Points on a hilly landscape, in no order, each with its height.
A ball rolls from a point to the lowest of its 2 nearest points, and stops where none of them is lower. Distance is the straight distance between rows; heights are no part of it.
vofu: [ 11  -6 -12  -6  21   9 -12  -1  -7 -12   3   4   0   5   1  -7   6  16
   7 -15  13  -4]  (h 32.2)
paro: [ 23  -4   0 -12 -14  -2 -23  -4  -4  20  -5  -9 -10  14   5   4  -8 -14
   7 -21 -20 -15]  (h 40.2)
mibat: [-10   1 -13  -6   5 -19  -3 -13   7  -5 -20 -22  10 -13   3  10  21  14
  -4   9   2   6]  (h 31.5)
sog: [ -5   1  -6  -3  13 -23  11 -14  -9 -11 -30 -11  23  -5  18   2  -2  -9
 -10   0  -5  12]  (h 40.9)
bodu: [  1 -12 -22   0 -25  -1   5 -10   1  26  -8 -15  -4 -16  10  -9   8 -10
  -1  11 -11  -5]  (h 30.3)
zurim: [ -7  14  18   3 -18  12   2   5   6   7   0  -5  -5   6 -28  16  -5  -3
  -9  -2  -3  -3]  (h 27.9)
beno: [ -8  15  -7   2  10 -11   0 -15  23  -7 -15 -19  11  -1  -9  -3  20   3
  -4  -2   9  -2]  (h 40.4)
fular: [ -3  -3 -11 -22  30   0  14  -2   0 -18 -20  -7  13   3  17   6  -3  11
  -1  -5 -15  18]  (h 39.8)
sekeg: [ -2  10   1   0  23 -16  11  13  15 -25   7  13 -10  14  -3  -8  25  21
   2  24  18  25]  (h 47.7)
kadop: [  2   0  20   1 -15  18  -2   9   5  11  46  -6  -4  16 -24   2  -1   6
   6  17  -7 -13]  (h 5.4)
Sep: [  2  -7  -1  -5 -11  -1   1  -9   4  22 -24  -7  -1 -19  21 -17   1 -16
  -2   2 -10  -9]  (h 22.3)
ledev: [-14   0 -14   1   3  -6  13  -8  14 -17  -5  12  -4   1 -12 -14  10  13
   1  20   6   8]  (h 37.3)
takob: [ 12  11  10  10  16 -15   1  11   2 -25  -3  20  -5  -1   3 -18  16  14
  -1  28  24  18]  (h 42.1)
rok: [-11 -15  12  15 -21  -2  -9   5   1  -4  -9  25  -9 -14   2  14 -19   0
  -1  -8  -4  -7]  (h 56.4)
limul: [ 10  -8  13   7 -29   2   0  -9   9  17  13 -20   4   2 -11  11 -14 -10
   9  -1 -18  -5]  (h 9.8)
feni: [ -3  19  17  -8  10  16   1  24  11   5  38   5  -6  -5  -1 -14   4   7
   4  11  18 -19]  (h 40.6)
Kome: [ -3  10 -10 -12   2  14  12  15   0  15  25  -6  -4  11 -17 -11  -1   7
  -6   2 -10  19]  (h 16.0)
rodi: [-12   7   3   3   6 -25  -2  -7 -14  -1 -27  -5  20  -7  21  16   4 -11
 -20 -10   3  10]  (h 33.3)
laf: [ 15  14  10  14 -12 -19 -25  19 -15 -10   1  17 -11   7   1   3   4  23
   2  15  15   6]  (h 50.0)
kule: [ -2  12  16   4   4   9   8  15  25   2  30   5  -8 -10  -2 -20  -1  -6
  10  -7  12 -16]  (h 39.5)
fav: [  1  -5 -13  18  -5   1   7  -2   7  -5   5   8  -3  -9  -3 -18  -5  -6
  11   6  -1   5]  (h 40.5)
bena: [  2 -15   2  10 -21   1 -12  -5 -11  -1 -20   9   0 -13  13  22 -20 -13
  -4  -7  -8  -6]  (h 54.1)
Vamo: [ 18  -5   7 -13   4  11 -14   1  -6  12 -13 -10  -5   1   5  14  -3 -16
  -3 -22  -6 -18]  (h 38.6)
Sifad: [  1  -4  -2  10  -5   2   1  -4 -10  -6 -11   7   2  -6  13   6  -9  -8
  -2  -3   3   2]  (h 52.2)
Vas: [ -3   1  20  13 -20  -6 -15   0   7 -16  -1  29 -16  -6  -8   6   5   7
   2  13  19  -4]  (h 62.1)
Kila: [  6 -21   8  21 -27  -4 -23 -19  -3  -3  -3   3   4  -2   2  16 -16   0
  19  -5   0 -19]  (h 30.2)
nerer: [  8 -23 -18   4  -2  15   3 -14   3  -4  -5   4   2 -12   5 -15  -9 -12
  14   0  -6  -7]  (h 32.0)
zonog: [ -7  17  -5 -21  18  18  13  20  -9  17  30 -12   2  13  -4  -4  -6  -2
  -6  -2  -2   0]  (h 20.1)
Rinob: [  0 -10 -10   2   0 -12  -7 -14  -6   6 -33 -12   7 -19  25  -7   8 -12
  -4   7  -4 -10]  (h 7.2)
Bago: [ -2  -6  -9  -6 -16  16   5  -9   9  22   3 -17   0 -15  -8 -16   5 -10
  -5   2 -17  -2]  (h 34.7)
Keni: [-14   5 -11   0   9 -29  -2  12 -20  -5  -9  11   6  13  19   5   0  10
 -13 -10   8  11]  (h 54.0)
bap: [-13   7  -4  -8 -16  12  -7  -1   2  12  -8  -1  -1   8 -25   8   0   7
  -1   8  -5   6]  (h 22.8)
Lete: [ 16   0   9 -17  -4  20  18   8   3  22  27 -15   1   2  12   8  -8 -32
 -16  -1 -18 -11]  (h 3.8)
Kugom: [  5 -19  -5  -7  -2  26   3   2  -2   0  14  12  -7 -13   1 -24 -15 -13
   7  -6  -4 -15]  (h 25.8)
Munus: [ -6  14 -17   7   0 -22  -7  20  -9   5   1   6 -10  17   5   3   2  18
  -4   0   9  15]  (h 49.9)
Gobu: [ -8 -12  18  16 -20  -9 -11  15  16  -8   2  27 -20 -17  -4  -3  -8   6
   8   0   6  -6]  (h 59.6)
Lut: [  2  -1  -3  -5  17  10  21  -9  11   4   1 -14  13  -7  -5 -15  -4 -11
   1   2  -6   2]  (h 27.4)
rel: [  3   7  20  13  -9  -6  -1  10  22   5  19  -3 -11  -3  -7  -4   0  -5
  10 -12  10 -11]  (h 37.4)
dafed: [ 16  -5  11 -22   3  16  -2   0  12  17  -2 -16  -1 -10   6   3   2 -25
  -1 -14  -6 -29]  (h 37.6)
sataz: [ -4   0  -3 -26  -6  28   6  -6  11  21  18 -18   4  -8  -3 -16   3 -11
  -8  -4  -6 -19]  (h 36.6)
letut: [ -8  -1   4   7  13 -11   9 -11 -10 -22 -15   4  15  -8  14  -7 -15  -6
   0   0   3  10]  (h 48.2)
gezal: [ 10   5  -6   4  24   7   0   2   4  -5  18  -5   0   3   0 -14   5   8
  17 -14  20 -10]  (h 28.4)
zotot: [  3   4  24  -3   5  12  22   4  19  12   2 -28  11 -17   0   8  -7 -26
  -6  -4  -4 -12]  (h 5.3)
sot: [ -9  12   3 -15  16  21  20   8   3   8  13  -6  12   2 -12 -10  -8 -12
  -3   0  -1  -8]  (h 22.2)
sune: [-24   0  -5  -1  -2  -6  -3  -5 -11 -15 -14  29  -1   2  -7   0  13  10
 -11  17   8   7]  (h 25.2)
vazer: [ -8   2   0   1   2 -18  -1   6  -4 -15  -2  30 -12   3  -2  -4  19  12
  -6  27  19  17]  (h 34.9)
ginu: [  1   8  11  10   2  -7  18  -1  18   8  -6 -18   9  -6   0  -2  -4 -24
  -1 -15  -1  -1]  (h 18.1)
zezud: [ -5   1  12   9  17  -5  11  -3 -12 -25  -6  18   9   1  -5   0  -5   4
  -9   2   5  20]  (h 45.6)
baf: [  1  -1  -4  -4  11   2   2  -6   1   1  -6   7  -2   0  14 -29 -12  -6
  14 -14  -6  -7]  (h 5.8)
Ret: [  8   7  16  17  16   6  13  14  -7 -22   8  16   0   2  -9   1  -6   2
   1   7  16   5]  (h 41.9)
lel: [ -3 -18 -10  11 -27 -17 -24 -18  -6   4  -4  -6   3   9   4  11  -2   7
  14   7   1 -15]  (h 24.9)
vupu: [ 14   6   9  -1   4  18 -10  30 -25   2  12   8 -11  12 -10   8 -16  17
   0  -3   0   0]  (h 38.5)
Fazib: [ -5 -12 -18 -16  21   3   0  -5 -11 -17  -6   4   8   5  10  17   2  20
   1 -12  -6  20]  (h 42.7)
suk: [ 19 -19   8  13  -8   7 -19  -7  -9  -2   3   5  -6   9   3  19 -18  -1
  15 -19  -3 -11]  (h 33.9)
Gop: [ 16   0   8   6  -2   9 -12  12 -12   2   5   5  -9  12  -4  14 -15   6
   8 -16  -6  -1]  (h 36.5)
zego: [-13 -22 -23 -12  17  -4  -4 -18 -15 -20 -17  10  12  -8  21  -7   4  16
   4   6 -10   6]  (h 24.8)
Ref: [ -4  11  27  11 -17  -3 -12   4  -7  -6  -3  11  -5  15 -23  25  -5   8
  -4  -4   3   1]  (h 32.1)
Tido: [ -9  -8  -1   6  -1 -17  -7 -15  -8   7 -25 -21  12 -21  13  16  25   2
 -16  13   8  -5]  (h 22.4)
fomet: [ 17 -11  12  -6 -14  13   8  10   7  17  22 -14  -9   1   2   2 -16 -25
  -2 -19 -20  -1]  (h 6.5)
gifig: [ -8 -15 -22  -4   6   1  -2 -21  -5  -6 -26   0  10 -15  11  -8   5   3
   3  10  -2   2]  (h 2.0)
moro: [ 21   1  -9  -5  -4   2  14   6  -2  17  20 -16  -5  13  -2   5  -8 -17
  -2 -13 -17  13]  (h 12.7)
divab: [ 11   6  17   7   6  15   2  31 -15 -10  16  17  -8   2 -14   2 -11   7
   1   9   9  -5]  (h 39.9)
nez: [-19  11  -5   1   2 -24   0   0  -9  -5  -9  18   4   1  14 -11  -4   1
  -8   0  13   3]  (h 57.5)
lin: [  5   0   4  -9   5  21  28   1   5  18  13 -24   9  -9  -7   6  -6 -28
  -7   8 -13  -5]  (h 0.5)
Dil: [ 13   4  -9  -1  15   1  -5   3   3   8   7  -6  -8   9  12 -18  -3  -4
  11 -26  11  -5]  (h 22.9)
gusot: [  8  -8  -5   9 -24  -7 -12 -16  -1  15  -4 -13  -2  -1   1  10  -3  -4
   9   1 -11  -8]  (h 18.4)
firov: [-13  11  -4  -5  22 -13   9   1  15 -22  -7   5   0  12  -3   5  21  25
   0   4  10  26]  (h 47.2)
tora: [  6  -2 -15 -17  22   8  25   5   5  -1  -8 -18   2  10   7  11   1  -1
   1  -1 -19  25]  (h 31.1)
Kuvi: [  5   7   1  -2  -6  12  -1  12  -2  11  31  -4 -11  17 -31  -3  -1  17
   2  13  -5   6]  (h 9.5)
Teg: [  0  14   2   3  23 -11  -4  -6   4 -26  -2  10   8   6  -8  -6  20  17
  -2   0  16  13]  (h 40.3)
diguv: [  0 -10 -21  -4   4  12   5  -4  -4   7 -15  -6   3  -1  -9   5  -1   7
  -1   5 -13  10]  (h 31.9)
sinar: [ -4  -1   3   5 -10 -10 -11 -13 -12   3 -30 -11  11  -9   9  26   5  -4
 -19  -1   3  -5]  (h 27.3)
Pomeg: [ -9  18  11  13 -11 -15  12   0  27   5   1  -2  -2  -8  -1 -13   3 -15
   2 -10   6  -5]  (h 30.8)
zus: [ -9   6   2  -4   2  -1  18  -9  13  11 -14 -16  15 -21  -5 -19   6 -11
  -2  13  -7  -4]  (h 34.4)
Muzek: [  3   3  10  20 -11 -17 -18  -3 -15 -14  -6   9   0  18  -8  29  -3  11
  -2  -2   3   3]  (h 35.4)
rubit: [-20  -2 -14  -2 -19   0 -13  -4  -6   1 -12  16  -7   4 -11  12   4  18
 -11  13  -4   4]  (h 12.2)
gulo: [ -1   5  -4  -8  38  15  -6   2  -4 -21   5   8   7   6  -6  -5  12  24
   1  -4  12   4]  (h 35.6)
sabig: [ 16  -1 -14  -7   4   1  23   4  -3  15  -5 -19   1   4   4   7  -4 -22
  -7   3 -22  20]  (h 21.7)
rudek: [ -9  14  -5  11   1  -3   4  -9  14  -9  -6   1   3   1 -15  -6  11   1
   3   6  13   2]  (h 44.4)
davef: [ -5   7 -18  -4  -8 -15  -7  10 -10  19  -2   1 -11  18   7   3  -5   8
  -1 -14  -8  16]  (h 45.9)
dafat: [  8  -7  -2 -21   9  31   4  -7  14  14  18 -12   6  -9  12  -4   1 -20
   6  -9   0 -30]  (h 37.0)
Teb: [ 13  12  13  19   0 -21  -7  17   5 -13   2  14 -11   2   5  -7  14   9
   3   7  25   7]  (h 46.9)
nopap: [ 11  -2 -16 -11 -13  -3 -10   2 -14  21  -2  -5 -11  12   6   0  -3  -8
  -1 -16 -21   8]  (h 42.6)
zeku: [-17  -4  -7   7 -12 -23 -25  -7 -11 -14   2  12  -3   6   0  12  17  18
  -7  12  15  -1]  (h 64.1)
fome: [-20  -5 -15 -12  18  -5  -5 -10 -16 -25 -10  17   9  -1  11   7  18  26
  -4   0  -3  17]  (h 36.2)
guf: [  2  -7  17   0 -19  15  -1  -6  14  16  34 -21  -4   7 -19   4  -7  -2
  10   3 -12 -21]  (h 2.7)
Vegez: [ -2  -7   7  -6   2  11  18   7  -3   2   7  12   0  -8   9 -34 -20  -8
  10  -7 -10  -5]  (h 21.0)
lidu: [ -2   0  11  14 -12 -14 -22 -14   1 -14   7  14  -9  10 -10  11  12  13
   4  15  18  -4]  (h 63.2)

For each start below, name the point where the ball stops.
firov | baf
feni | lin
Munus | gifig
zezud | guf
zus | guf
fular | lin

Call two points neighbours if one is among the 2 nearest of the other. Go from one point of each pair to the other, from neighbour to neighbour, staying as low as possible. Name the highest point that can't be avoided.
Tido and takob | rudek
gifig and rubit | diguv
gifig and guf | Bago
